Points on a hilly landscape, in no order, each with its height.
A ball rolls from a point to whichever of its 2 nearest points has the largest drop for the distance, and stops where none of them is lower. Distance is the straight distance between rows; heights are no part of it.
Moguf (h 61.2): [109  81 126  80 132 111 109 120  73 121 101  95  99  97 123  99  75  85
 141  89 112 125  95  80 107 103  88 127  80 106  96 124]
sotis (h 47.5): [103  84 103  85 110 106 110  94 100 114  92 113 110 117 100 124  70 122
  91  92  86 108  86  97  92 101  96  99 103  93  90  95]
Fepap (h 65.3): [ 90 105  94 124  85  98 113  68  95 105 105 111 103 105  82  99 104 108
  56  90  63  84  84 102  95 100  90 103 117 101  99  66]
bof (h 88.8): [104  92  81 135  84  89 108 115  98  92  90 119  96  86 104 138 121  98
  94  90 133 107 103  78 109 101  76 110  86 100  98  92]
Gud (h 76.0): [ 96 113 113 128 107  81 129  97  87 114  92 150 113  99  93 115 119 118
 102  97  79  89  74 130 108  78 114  64  79  82 111 113]
pere (h 34.9): [106  81 133 100  73 109 114 121 100  89 115 121 111 110  87  98 126 104
 111  84  91  74 103 110  90  94 118  90  96  90 125  87]
zelug (h 48.1): [ 98 110 114  55 112  96  92  99 130 104  74 113 113  98 108  74  48  91
 116 105 110 117 129 125  98  98 113  94 146  98  80  96]
bapi (h 49.5): [138 107 116  93 101 114 109 105 111  98  98  96 110 101  80  83  96 124
  94 126 102  87 109 115  74  74 107 102  91  96 109  84]
tis (h 23.9): [ 89 103  86  84 108 124  91 125 104 107 103  58  91 117  88  76  93  97
 137  89 102 104 120 112  97  89  89 124 120 116 127 109]
tep (h 25.1): [ 78 109  76 147  78  94  96 103 126  89 101 129 106  82 105 121 137 129
 101  97  78  74  80  71 118 107 104  96 113  66 100  73]
ludi (h 54.2): [109 116  99  84 136 118 116  97  99 115  89  86 114  92 104 127  97 111
 118  86 120 128 100 140  99  95  89  75  91 124 101 107]
faduv (h 47.0): [ 91 116  79 109  92  87  78  94  75 106 102  95  91  87 111  97 113  98
  86 112 115 107  64  76 114 122  91 108 104  96  87 125]
lenom (h 67.5): [ 92  91  97 127  79  97 117 126  83  99 110 128  99 117  97 102 123 119
 107  88  85  63  73  89  98 111  87  78  87  99 105 100]
Bipe (h 33.8): [111  95  84  78 159 131  93  96  88 114  96  95  96 102 133 116 109 109
 113  74 108 115  93 119 120  87  72  97  59 111 102 129]
nako (h 56.4): [123 114 131  80 114 136  81  94 103  94 114 100 108  75 139  97  89  92
 133 104 146 129  75  84 112 137  92 119 103 103  96 114]
Fudan (h 53.9): [107 100  96  97  82 101 104 108 109 115  93  88  84 109  95  89 107  93
  81 141  86  87  98 106 104 117 102  86 109  94  89 123]
peg (h 57.3): [ 97  80 105  97 115 124  99 116  90  95 110 103  85 100 118  83  79  84
 146  96 115 129  96  82 104 112  71 130 108 101  98 128]
linir (h 65.5): [ 97 111 125 111  90  79 104  83  79  92  88  84 109 123  93  74 111  89
 116 124  77 100 105  90  90 125 118  87 106 118  83 121]
Fef (h 38.2): [ 82  90 139 127  97 104  99  98  48 101 111  77  76 107  94  70  90  72
 113 114 102 105 110 101  99 122 101 106  99  97 107 128]
nuro (h 24.9): [ 98 106  85 115 106  76 118  93  75 118  93 107 107  88  89 114 102 129
  91 116  80 117  74  89 121  95  92  93  89  94 104 118]
roz (h 68.5): [112 103 125 114  92  97 114  91  66 105  93  85 123 109  82  76 132 102
 118 113  68 109  98  93  99 113 104  88  83  97 111 102]
Nasuz (h 50.2): [105 122  91  88 114 105  99  99  99  94 101  76  99  98 104 144  96 109
 105  80 120 122  92 115  92  94  93 108  90 124  95  96]
boz (h 49.6): [108 111  91 106  77  83  77  98  89 100  77 115  97  97  92  93 123  73
  78 120  86  89 124  91  84  94 115 109 108  84  89  90]
Niz (h 65.0): [100  97 108  77 118 110 116 122 101 131 100  92  92  93 108 130  66  94
 125 103  96 125 109  79 120  98  82 122 107 114 100 119]
goge (h 37.4): [ 88  98 108 110  86  94  77 105 108  79 118 112 117 102  90 150 113  96
  80  81 105  92 108 104  85  93 120 120 115 102  94  80]
vosaz (h 20.5): [ 70  86  90 113  85  98 112 106 125 110 121 106  78  93  86 134  98  90
  87  90  97  96 110 102  96  97 104  94 108  91 120  79]
dav (h 17.8): [108 125 105 108  65 103 113  83 133  98  97 138 119 114 105  97  92 104
  92 103 101 114 117  91  98  90 106  76 101  81  99  67]
kamup (h 50.1): [ 91 110  95 110  90  99  76 103  84 117 101  98  79  99 116  75 100  75
  70 131 107  74  76  92 103 129  92  94 110  95  71 133]
taso (h 83.5): [ 95  82 117  80 120 109  95  95  94 107 143  79 121 121 100  85 112 103
 113 100  86  94  86  97  90 117 112  85  76  98 102 110]
mede (h 46.2): [ 86 116  73  99  78  94  92  70 115  81 107 112 102  71  90  84 106  95
  75  78  70 100 115  85 111  69 108 101  99  82 118  54]
dugig (h 38.9): [108 132 118 103  94  97 137  99 110  91 116 119  81  81  97 135 105  91
 102  73  73  88  89  91  91  78 114  97  78 102 116  73]
zanez (h 34.5): [ 87  93  62 137  96  90  61  84  90  98 103 111  99  90 126 114  91 101
  79  89 120  85  97  45 135 129  66 124 104 101  85  93]
vazam (h 19.2): [ 88 111 101 117  87  65 119  87  81 121  85 104  79 104  86 117  94 108
  87 125  63 109  90  99 119 106 107  91 112  82 105 115]
Meruz (h 35.1): [ 99 128 113 101  83  97 116  97 112  93 127 110  98  91  89 146  99 117
  85  93  94  97  82  98 108  97 109  76  82 106 118  76]
Pel (h 29.0): [ 96  99  73 118 104  99  74  85  90  84 118 104  91 100 126  99  80 100
  86  94 126  95  70  72 123 113  61 144 111 115  72 117]
Riv (h 50.0): [119  98 123  64 119 114  82 111  85  92 117 108 118  93 112 150  90 121
 110  97 107 111  77 108 131 112  95 120 104 109  85 125]
tem (h 30.1): [ 80 100  75 138  94  92 106  96 101 123  98 105 109  89  91  99 117 130
  87 127  78  95  68  69 117 100  95  98 104  95 104  99]
dore (h 32.6): [ 89  89 150 100  90  96  97  91  63  97  92  72  94  94  88  66  93  86
 111 115  87 110 132 101 105 117 124  90 101  94 115 105]
gozo (h 26.4): [ 86 102  95 101  71  75  98  88 125  84  73 129 111 120 106  60 101  75
  96  93 100 110 118 122 103  75 132  87 114  93  96  98]
Zivu (h 57.2): [ 90 113  97  96 101  80  96 101 102 106  85  81  61 117 105 121  82  75
 111 105  85 114 132  95  78 101 123 116 125  91  95 101]
napo (h 44.6): [134 113 122 105  89 102  94  96  87  82  86 107 113 103  89  81 121  97
  92 117  97  82 111  95  71  98 121 105  97 105  92  81]
boniv (h 38.1): [ 91 104  98  70  93  64 104  97  99  96 109  96  87  91  93  94  84 103
  78  98  98  90  92  80  93  83 115  90  77  95  91  81]
Nul (h 48.6): [101  92  69  94  99  74 104 114 121  75  97 109 116  89  94 115 113 119
  92 111 122 104  88 114 106  90 103  96  96  90  75 120]
Nuzof (h 19.4): [106  97 133  96  93  99  91  80 115 104  81 107 125 116  98  68  73  99
 128  94 105 102 153 103  85 101 133  90 124  92 122  79]
sige (h 30.7): [ 99 110 105  94  98  97 120 102 107 108 127 102 106  92  80 112  93 118
  81 118 108  96  83 106  98  94  97  64  77 102  97 108]
seb (h 41.6): [ 80  85 109  83 111  99 110 112 124 103  81  98 100 112  93  85  71 100
 118 102 110 118 110 131  91  84 124  98 129  91  99 106]
fazan (h 43.2): [ 97 106 123  50 116 118  76 115  96 101  81  90  92  74 102  50  65  86
 137  96 109  95 130 109 110 111  84 121 128 107 104  98]
tofuz (h 87.2): [103 101  98 124  89 110 111 109  80  94 118  97 115 105  97 130 109 102
 107  90 137 118 102  92 107 113  59  91  78 115  87 110]
Bupu (h 53.1): [114  94 111 101 108 113 116  97  91 126  87  65  86 105 107  90  94  88
  87 128  72 107  90  71 117  91  92 103  68 115 105 112]
dibe (h 64.9): [ 99  91  92 116  95  88 133 109 103  98  86 118  68 111 101 104 111 101
  84 101  81  73  82  96  85  98  99  84  80  90  97  89]
ganuv (h 61.6): [118 102 112  68 130 135  86 107 106 103  96  83 107  70 108  69  90  88
 107 108 139 107 108 106  79 118  72 114 111 109  79  94]
savon (h 52.6): [104 108  83  69  96  94  93 112 109  72  99 106 104  83 110 113 106 101
 108 113 139 125  87 103 112 122  93  89 106  97  68 118]
nek (h 51.9): [116 103 118  83 106 117  92 113  79 109 120  63  98  99 106  82 117  74
 120  94 130 109 105 141  95 119 100 111 107 103 104 130]
rumis (h 25.2): [103 107 105  96  87 107 117  91 115  94 109 110 128 107  90 100 104 125
 103 115 109 112 100  98  95 108 101  60  87  89 100  81]
Zoruk (h 53.0): [105 107 102  56 110  97  86 101 117  83  92 113 119  77 105  81  84  95
 116 109 128 123 115  97 105 123 105  88 126 107  78 107]
Totu (h 62.3): [114  95 121  80  94  88  98  90  96  90  98 101 126 121  90  63  93 103
 110 116  96  93 119  96  95 124 108  92 124 114  81 117]
Biso (h 41.9): [ 89 120  85  80  74  81  79  86 102  86 116 113  98  80  89  88  95  83
  76  91 101  92 126  71  98  92 107  87  84 104 106  74]
Fif (h 90.0): [102  97  90 104 115 113 109 102  99 100 114  91  89 132 129  95 112  84
 123 100 107 107  60 109 107 119  92  88  81 117  92 153]
kiru (h 47.8): [107 103 135  58 121 116  90 127 104 115 111  69 101  71 106  63  98  79
 142  93 131  94 115 135 105 121  86 118 124  98 102 115]
Teti (h 36.4): [ 83 102  98 134  76  88 103 100 108  94  94 128 128  94  76  70 125 113
  98 115  88  96  87  95 106  73 120  93 106  84 111  95]
tiz (h 49.7): [ 97  78 111  72 123 129 107 101 104 117  88  90  96 119 106 103  76 117
 112  84  95 103  97 116  76 102 106  88 102  98 107  82]
rol (h 58.0): [122 103 103  76 109 119  76 102 106 105 101  77 123  85  90  82 106  94
  78 111 130  99 126 116  71 109  98  98 104  99  86  80]
Vir (h 28.1): [ 97  85  75 110 108  92  85  85 139  79  91  89  95  76  96 141  70 129
  81  97 116 101 112  92 156  91  82 126 113  98  92  78]
zaz (h 19.8): [ 88  93  78 102  96 124  82  97 140  94  99  68  86  80 104 135  82 117
  90  85 114 105 104  84 129  88  95 108  93 102 112  66]
paduv (h 61.9): [105  93 128  98  91 106 129  93 101  98  74 111  74 122 109 104  95  97
  95  88  62  78  87 117  85  86 122  83  85  92 100  81]
subu (h 45.9): [ 92 110  92 114  65  96 126 103 106  80 101 128  98  99  95 112 129  85
  89  66  87  97 101 112 102  95  95  90 105  97  94  78]
Mizos (h 86.0): [ 81  86 101  95 118 114  89  92  89 103 145  87 121 117 116 130 104 103
 117  80 102 118  82  93 113 122  96  80  78  95  94 116]
fisa (h 31.4): [104 100 114 103 100  90 105  82 110 110  91  92 111 119  96 101  96  97
  87 118  59 109 109  83  83  82 130 115 104  90  92  85]
vudu (h 50.8): [ 96  85 113 110  90  98 126 101 114  90  90 103 126 125  92  77 110  89
 105  76  82  96 107 113  83  84 113  99  98 125  97  83]
kere (h 69.4): [ 86 103  91 125  85  98  96 120  95  94 118 118 109  98  99 117 112 142
 103 102 112  66  74  73 106 113  83  71  76  91  83  91]
numum (h 8.3): [ 95  89  87 103  92 139  51  92 117  82 109  92  94  95 113 130  83  99
  86  86 130  95 118  69 121 109  81 106  94 103  98  73]
gaf (h 24.4): [110  79  92  89 166 114  96 104  91 102  92 108 113  84 116 133 104 116
  90  95  98 110  77 115 118  86  69 117  77 115  78 127]
fepib (h 46.4): [ 97 115  79  74  91 106  57  83  89  95 112  92  99  91 104  82  96  70
  94  93 118 121 136  85  99 112 103  91  97 102 103  85]
gepib (h 61.3): [110 115  85 109  90  90  99  94 105  98  95  91  62 117 101 115  98  90
  91 106  88  96 104  91  90 100 101 120 113 115 107  99]
lakub (h 42.2): [101  98  89 110  99  82 106  92 103  91  93 118 124 110 100 119 105 135
  77  90  89  86  79  87  95  88 102 106  86  94  81  81]
Dutoz (h 48.2): [106  88 103  97  90 105 111 112 105 134  87  69  87 101  97 104 107  84
  78 107  74 109 111 109 119  76 101 116  91 109 122  99]
Toz (h 42.5): [ 74 107  90 122  90  83  95  92 131  79 117 127 128  81  88 121 121  83
  72  76  91  88 100 104  82  81 124 112 114  90  84  73]
gem (h 40.9): [ 96  76  67 104 121  85 117  97  88  88  98  88 104 111  89  89 121 109
 101  86  87 111  87 120  86  86  85 104  76 100  92 109]
Rizep (h 47.9): [123 103 112  81 103 129  86 100  83 123 102  84  90 116 138  82  80  72
 114 104 121 115 113  81  89 125  89 124  94  81  78 107]
zad (h 37.6): [117 104 113  63 103 124  72 102  90 105  74  71  93  93 103  46  77  83
 118  88 121  80 140 104  92 104  99 104 110 121 123  86]
vav (h 46.0): [106 132  86  67 107 106  86  96 103 109  74  70  90  96 106 122  87  98
  96  93 120 122 101 106  80  94 114 110 117 109  92  80]
mog (h 37.8): [ 93  99  94  95 105 106  98 101 125  87 103  90 130 100 102 132 117 115
 122  82 121 123 112 130  86  89 124  89  91  77  98  77]
sefur (h 46.7): [103  93  91 128 106  96 115 101  88 112 129  82  63 104 117  86  97  72
 102 106 110  90  78  90 115  91  88 132  76 110 111 139]
Tepa (h 34.6): [ 99  88  67 106 123  77 100  88 121  90  88  98 100  79 103 142  77 133
  84  95 114 118  99 100 109  85  88 131 108  82  77  82]
lolor (h 43.4): [110  83 114  62 110 116  97 110  93  91  91  76  92  88  90  50  90 108
 124  91 123 101 106 100  98  95 108 103  92 111 125  94]
kir (h 43.8): [ 94  87  83 109  98  86  98  99 143  71  91 113 121 103 103 118 103 121
 101  94 133 121 101 122 103  73 116  92  90  72  84  91]
Zud (h 82.7): [ 92  89  96 107 111  86 129 115 112 107 122 112  97 125  92 140 101 104
 116  88  74 102 107 114 104  83 103  96  87 112 117 120]
Fole (h 40.8): [ 93  96  78 127  74  99  71  97 111  89 106 113  94  68  96 130 106 109
  55 112 130  71 103  84 139 117  75  91 106 101 103  83]
mesov (h 53.2): [ 99  96  98  96  85 111  93 105 115  86  97  91 124 103  90  90 113  99
  97  77 115 105 115 119  94  83 109 103 107 132 106  83]
bira (h 38.0): [111 117 118 106  96  74 110  79  98  98  96 123 125 107  96 110  97 120
  85 101  82 102  86  91  87  65 129 110  91  80  94  74]
suzod (h 67.6): [119 119 122  71 127 116 102 123  75 121  72  77 103  88  99 106  73 109
 156  86 131  99 126 123  86 115  89 108 124  89 117  97]
Lapez (h 29.8): [ 80  93 102 102  98 124  85 103 123  94 113  94 108  98  95 144  98 103
  98  88 117 120  98 105  90 102 119  93 115  95 107  81]
Zop (h 18.3): [106  95 121 116  80  90 112  90 117  91  54 140 106 122 114  66  95  96
  94 104  99  94  90 107  96  77 131  87 106  87  98  88]
Leti (h 57.9): [107  72 119  81 105  99 100 118  89  91 112 106 121  94  93 121  97 117
 107  81 113  99  92 111 106  87 111 102  87 111 113 105]
nono (h 6.9): [103 120 127 113  81 102 109  79 136 102  93 114 117 127 103  78  83  90
 125 105  91 124 134 105  87  82 123  83 110  76 116  74]
fir (h 66.1): [103  99 138  79 149  95 119  96  81 116  86  70  91  91 106  91  94  93
 131  98  97  99 117 147  91 114 115  69  91 107 106 131]
nos (h 36.6): [101 101  76  84 104 125  82  89  96 111  96  71  89 127 104  71  77  86
 107  96  98 112 133  91  82 112  66 109 109 106  82  91]
Vup (h 51.8): [ 94  77  99  90  94 106  83 123  85  98  93  97  86 128 124  91  99  68
 126  77 123 115 108  92 103 115 101 121 117 116  95 128]
bas (h 77.9): [ 89  95  97 134 120  84 129 103  92 112 107 134  81  82  95 137 118 111
  83  92  83  78  81 117 110  77  97  78  77  96 130 111]
Mip (h 73.3): [ 96 113  91  86 101  79  98 112  78  99  95 118 121  88  93  91  95 138
 122 123 116 105  77  86 110 120 104  75 109  84  76 119]
totog (h 34.1): [ 86  96  89  94 122 114 107 126 108 111  97  72  82 100  94 110  95  95
 130  96  96 122  97 117 106  79 105 112 106 119 131 131]
Siz (h 29.7): [119  87 118  72 104 107  77  96 108  98  72 114 116  82 100  51  72  92
 119 101 115  97 144 105 108  98 122  92 120 112 120 100]
fimu (h 43.1): [112 115  70  93  86  92  80  96  87  67  90 105  99  85  82  76 121 111
  93 121 124 101  95 103  90 102  92  93 102 107  94 106]
Tipo (h 49.9): [ 98 134 101  91  83  92 100  77  97  93 102  87  94  79  80  88 109  82
  81  88  75 109 122 113  86  72 118 109 100  98 105  64]
gaso (h 62.4): [111 111 131  97 138 100 132  87 107 104  59  68  96 101 106  81  76 109
 137 119  93 113 116 138  80  98 123  67  92 103 108 117]
rig (h 68.2): [ 97 107  79  76 110 101 108 118 113 131  97  74  90  81 107 145  75 116
 101  92  99 122 116 104 133  89  76 125 109  93 108  95]
Potok (h 65.1): [ 98 115  86 115  91 104 104  85 127  82 100 102  75 102  80  82 105  93
  80 120  79  88 101 109  74  90 112  98 119 108 112  86]
leleg (h 36.0): [ 82 108  67 131  81  91  88  94 123  96  77 127 127  81  94  81 105 126
  82 123 103 100  81  75 119  81 108  84 111  84 105  92]
pumu (h 43.5): [100 114  74 128 100  93  95 103  90  79 103 103 103 101  98 106 113 112
 109 114 118 103  64  69 100 110  84 110 106 124  93 128]
soro (h 27.2): [ 82  98  78 113  83 101  98 105 116  91 139 105  66  97  90 102  96  84
  78  88 110  69 105  89  90 106  82  93  97 105 116  88]
vifo (h 52.5): [116 112 109  75 121 137  98 102 115 117 114  83 103  99 151  95  85  77
 129 101 141 123  83  86  95 126  93 113  86  92  72 109]
Zovev (h 68.6): [ 91  88  89 118  98  92 137  88 124 110 104 110 101 123  81  94  75 122
  90  93  84 105  98 122  95  71  80  97 103 108 105  93]
Pesa (h 65.2): [104 110 116 105  77  88 117  94 120 102  96 109  84 116  90 100  96  95
  85 102  78  90 101 138  94  71 121  96 112  92 109  93]
gili (h 38.4): [128 114  93 107  93 124  61  91  96  81  98 113 116  93  99  82 113  88
  85 114 120  82 116  69  79 107  99 101  97 122 106  90]
gafen (h 34.4): [116  76  85 112 144 100  92 103  84  95  95  86  99 102 104 120 117 111
  98  91 102 114  83 111  76  87  87 126  79 102  93 118]
tute (h 58.4): [ 96  93 125  93  97 113 122 105  81 116  85  75  69 113 105  90  91  81
  94  86  71  84 109 102  86  91 101  92  64  97 103  79]
solu (h 61.1): [114  96 117  90  95 105 106 108  93 102 116  91 130  94  90 110 116 112
  94  95  90 101  92  81 110  81 106 101  60 113 115  97]
difu (h 34.3): [ 86 111  97  73 103  75 112  96  89 101 117  86  76  99  82 103  64 104
  86  93  99 103  87 105  94  99  92  96 104 117  95 108]
sef (h 80.3): [100  82 128  87 152 107 108 106  85 108 129  91 100 118  94  99  86 103
 130 118  73  92  96 105  80 112 105  92  91  97  98 138]
saz (h 51.6): [ 95 121  93  79 107  97  58  83  93 101  98  87  81  98  98  90  78  70
 100 114  89 104 138  88  83 104 117 113 115 102  99  97]
bag (h 54.0): [114  94 113  96  85 121  87 109  81  98  83  85  72 103 115  90 122  78
 106 107 111 110  93  93  99  98 115 110  93  99 125 108]
muluv (h 29.9): [ 97  94 111  95 107 119  99  88  91 110  95  84 105 103  95  68  78  88
  99 102 103 117 113  79  84 111  89 102 103 126  93  93]
fufu (h 58.1): [118 118 107  82 146 109 130  93 121 115  72  87 122 102 101  90  90 119
 139 100 109 118 103 152  91  85 101  74 100 119 110 117]
Duf (h 64.6): [126  94 118  77 128 129 104 129  85 110  84  92  98  74 103  92  86 104
 129  97 140 113 113 113  88 102  77 116 103 100 100 105]
gef (h 42.0): [ 89 100 116  94 110 107 119 116 104 123  84  58  88 109  99 104 104  81
 120  97  71 110 112 131 117  74 114  93  86 124 128 121]
vuti (h 71.8): [120 105 121  89 104 108 123 101  93 107 103 104 109 107  91 109 113 110
 106  90  96  95 110 155  75 103 113  65  89  87 110  89]
togi (h 30.6): [ 98  83  75 102 109 126  60 107 112  81 102 108  96  87 104  83 100  87
  84 114 122  93 104  73  89 103  96 107 103 108 105 101]
tonet (h 36.1): [ 99  98  76 129  66  94  89  87 122 108  88 138 103  82 109 120 103  93
  56  99  97  81 113  94 134 109  92  98 125 101 115  72]
Rak (h 58.2): [122  91 128  82  89 116 102 103  95 106  85  85 102 120  94  82  95  96
  95 134  92  93 121 135  97 127 104  91 122  98  82 118]
Rofos (h 74.1): [108 100 120 117 103  93 115  98  96  90 112 137 129 101  92 119 119 128
 111  99 109  97  84 150  89  93 116  65  88  64 111  94]
Taru (h 50.5): [ 92  85  98 117  99  85 121 106  98 124 106  70  59 104 107  93 108  68
  77  96  92  90 100 100 116  99  84 117  89 111 113 105]
moton (h 42.7): [101 106  86  90 117 132  71  87  94 107 127  78 104 110 123  70  74  82
 118  86 132 112 128  82  79 111  78 126  96  94  81  91]
rez (h 37.9): [ 81  93  59 127 107  47  95  96 100 102 110 103  75  84 103 107 107  98
  82 107 110  97  97  81 113 123  83 118 125 100 100 103]
Vam (h 69.1): [123 112 130  78 120 101 118  90  78 114 108  77  96 118  97  98 112  94
 109 107  89  91 112 151  90 123 100  62  79 105  96 124]
von (h 42.8): [102  97 112 103  97 108  96 106  63 108 122  88  71  99 110  70  84  76
 105 116 112  97  88  94 106 107  92 124  91  88  93 140]
laga (h 77.4): [ 97  87 122  80 140 102 106  96  79 114 105  96 109  93  98  82  97 111
 118 133  73 110  75 105 101 125  98  85 101  82  83 135]
lin (h 68.3): [106 128  71 128  80  82  92  76 106  75  79 126  76 104  89  77 115 102
  87 122  74  72  95  87  92  93 105 108 124 106 113  93]
baf (h 63.1): [ 89 122  87 134  78  93  97  78  93 109  76 133 100  93 104  92 115 108
  59 102  63  70  73  91  88 111  99  96 124  83  84  69]
Fiz (h 38.3): [ 99 102  61 116 105  95  65 101  98  71 103 117 110  81  93  85 105 104
  80 113 134  83  88  80 102 110  71 104 110 119  75 114]
fodu (h 11.5): [ 93  91  74 105 104 123  83 111 118  95 130  70  92 123  97  99 104 100
 111  95 102 100 107  96  95  93  77 136 110 123 111 109]
luz (h 88.0): [ 80  90  91 111 114 105 102  95  93 107 123  99 114 128 111 118 123  91
 104  79  85 108  60 102 110 116  93  82  84 128  96 134]
bako (h 39.9): [ 96  95  89 108  84 103  81  91  95 108 106 111 104 108 115 138  85  99
  79 100 109 107 104  54 115 127  88 115 115 110  87  96]
gaz (h 46.1): [ 99  77  97 102 110  72 130 103  99  94  86  86  98 124  89  78 106  99
 100  94  70  89  98 125  83  71 111 105  83 110  85 109]
moba (h 68.4): [ 95 107  80 128  79  90 104 102 106 112 139  88  86  89 123 109 139  70
  71  79 105  80 100  82 123 112  82 121  78  88 102  82]
tadif (h 31.3): [ 86 117  85 128  65  88 118 106 132  92 109 128 120 102  97  83 135 111
  97 104  58  73  86  88 113  80 114  97 106  64 101  84]
tir (h 48.9): [126  81 139  79  97 111  90 116  88 104  96  73  82  97 111  62 106  87
 132 110 115  93 115  91 110 119 121  99  88  92 123 117]
beker (h 30.8): [ 94 122  71 150  75  76  94  85 139  89  94 140 112  82 113 124 115 111
  87 102  89  78 107  70 142 106 102 106 125  81 109  61]
kas (h 71.0): [107  91  80  94 106  91 117 102 115 128  80  91  87  94 104 124  83 119
 101 112  84 128 115 103 118  70 104 122 107  72 116  96]
Gen (h 34.2): [ 78  79  95  83  88  82  93 103 112  87  87 108 105 111  92  74 102  97
 106 106  97 114 101 112 106  91 139  91 116  86 102 114]
tar (h 71.4): [ 87 107 103 101  93  90  82 108  84  92 108 120 129  95  86  83  98 139
 105 101 116  73  78  77  89 121 104  75  99  97  83  88]
sazik (h 73.5): [ 98 107  89 121  92  97 117 113  93 102 113 111  88 102  97 118 142  97
 122 113  75 104  88  87  99 104 107  79  81  81 119 123]
Lakan (h 67.4): [ 87  96  91 132 104  71 136  77 109 109 100 108  85  92  81  98  96 114
  64  96  77  91  75 116 102  77  91 100 102 103 117  84]
pire (h 33.0): [ 88 100  74 122  89  88  88  99  96 101 128 104  63  88 103 102  93  73
  86 101 130 104 113  84 106 113  71 119 107 105 114 116]
Sugu (h 57.1): [ 94  97 108 121  79  85 110 103  89 117  68 117 108 115 102  94 127 107
  81 123  66  81  79 112  94 104 126  85 106  67  82 100]
ratiz (h 60.4): [105 113 114 124  73 110 107  96  81  90  72 143  97 107  99  83 122  99
  96  99  58  73  90  92  84 110 113  93 119  71  86  78]
rebip (h 20.1): [103  91  80 104 106 123  48 106 100  85 108 100  79  88 120 119  89  80
  92  82 142  92 115  76  90  95  97 131  97 100 107  93]
gotof (h 64.0): [110 105  94 111  98 103 108 106 105 102 122  88 113  96 101 139 144 108
  82  94  83  95  85 101 123  87  84  96  55 111 108 104]
bug (h 75.3): [108 102 113  68 131  93 105  88  83  93 103 109 121  85 100  81  94 132
 137 114  96 122  64  87 111 129  95  83 101  95  94 123]
foma (h 40.5): [103  92 116 109  78  96  97 105 107  79 104 132 137 112  87  70 117 112
 120  99  95  93 120  90  94  85 125  95 104  83 119  85]
getig (h 66.5): [100 111  89 113  69  94 111 114 105 108 121  91 109  92 100  99 153  79
  73  99  81  83  88  88 108  99  91 100  74  94  98  89]
Lofuz (h 42.6): [ 99 128 102 120  75 105 133 100 121  84 110 125  83  77 100 114 112  75
  78  77  74  84 100  79  97  96 103 106 114  98 111  66]
Zovi (h 54.6): [118  93 132  70 120 120 112  92  80 131  86  70  98 125 107  97  87 104
 111  80  83 102 114 107  94  97 108  90  73 108 107  81]
kibun (h 22.5): [101  93  87  97  97 113  79  98  81  83 128  93 103 121  98  97  87 107
 103  95 111 108  93  90 106 112  62 125 114 113  83 113]
keri (h 71.1): [102  81  69 115  93  84 121  97 129 102  91 113  94 114  90  92  89 110
  67 108  98  81  99 108  97  96  72 102 122 120  89  96]
Bineg (h 26.1): [ 83  92 130 115  89  81 119  86  66 101  77  95  83 104  87  93  76  94
 104 117  76 113 111 107 103  96 115  91 100  89 107 106]
fanol (h 85.3): [114  93  97 102 110 101 121 124  93 105 115 107  94 125 105 134 103  98
 125  94 109 102 106 109  87 111  74  95  89 113  96 124]
duv (h 29.2): [ 96 106 111  70 115  94  99  88  75  90 132  87  98 116  94  92  76 106
 124  80 103 112  86 111 101 121  81 104 110 129  86 119]
Vuza (h 28.7): [108  82 132  84  86  99 105 117  99 104  96 104 105 111  86  77  96 100
 114  87 114  83 136 120  84 101 116  92 110  95 118  87]
fozo (h 42.1): [ 63  88  78 104  86  57  79 104  98  96 107 117  79  89 102 101 101  80
  79  98 107  81  88  76 114 109 112 107 123 111 106 117]
zova (h 20.8): [ 87  81 124 104  97 122  98  87 101 115  86  82 100 117  92  77  79  83
  89 116  66 104 127  76  92 100 114 101 105 109 103  91]
zuzim (h 49.1): [ 98  98  99 112  61 123  97 106 109  77 103 125 109  85  81  86 132  78
  86  73 108  94 121 122 100  91  94  88 107 104 114  71]
gofu (h 45.1): [107  95 100  81 102 100  92 107 106  99 100 112 107  93 104 139  79 119
  81 108 103 107  85  93 120 115  86 114 121 103  76 111]
Sili (h 40.6): [ 98 108  67  88 109  83  95  89 123 107  87  84  85  92 111 143  97 104
  73  87 105 113 112 112  79  89 107 118 112  86  88  74]
gov (h 46.6): [ 87  79  93  97  82  80  75 125  81  94  99 117  98 107 107  93 112  78
  97 100 112  94  95  88 112 110 108 120 125 113  90 138]
mopoz (h 80.1): [ 95  85  83 134 120  85 127 108 103 104 111 120  97 104  93 144  98 121
 101  95  95  93  82 106 117  94  73  94  93 126 113 124]
rofad (h 70.9): [ 90 111 114 120  93  90 102 111  64 105  98  97  98 110  97  83 139 102
 126 121  65  83  81  82  97 111 121  80  79  84 110 121]
Paz (h 54.3): [107  85 110  78 114 101  81 109  87  84 113 104  96  97 109 158  89 129
  93  79 108  91  66 109 127  86 106 105  82 109 107 109]
bibus (h 54.1): [122 100 102  88 118 117  92 101 100  89 101 102 126  69  74  91  85 125
  79 123 127 106 104 107  88  83  85 114 101 101  88  90]
lepov (h 53.6): [100  99  99 114  98  89  98  98  71 110  84  98  90 103 102 101 127  81
  81 112  87  95  89  99  71 111 116 101  97  74  80 101]

For each start below, name the point where the ball stops.
luz -> gofu
Fif -> numum
tofuz -> numum
mesov -> nono
gaso -> numum
rig -> vosaz
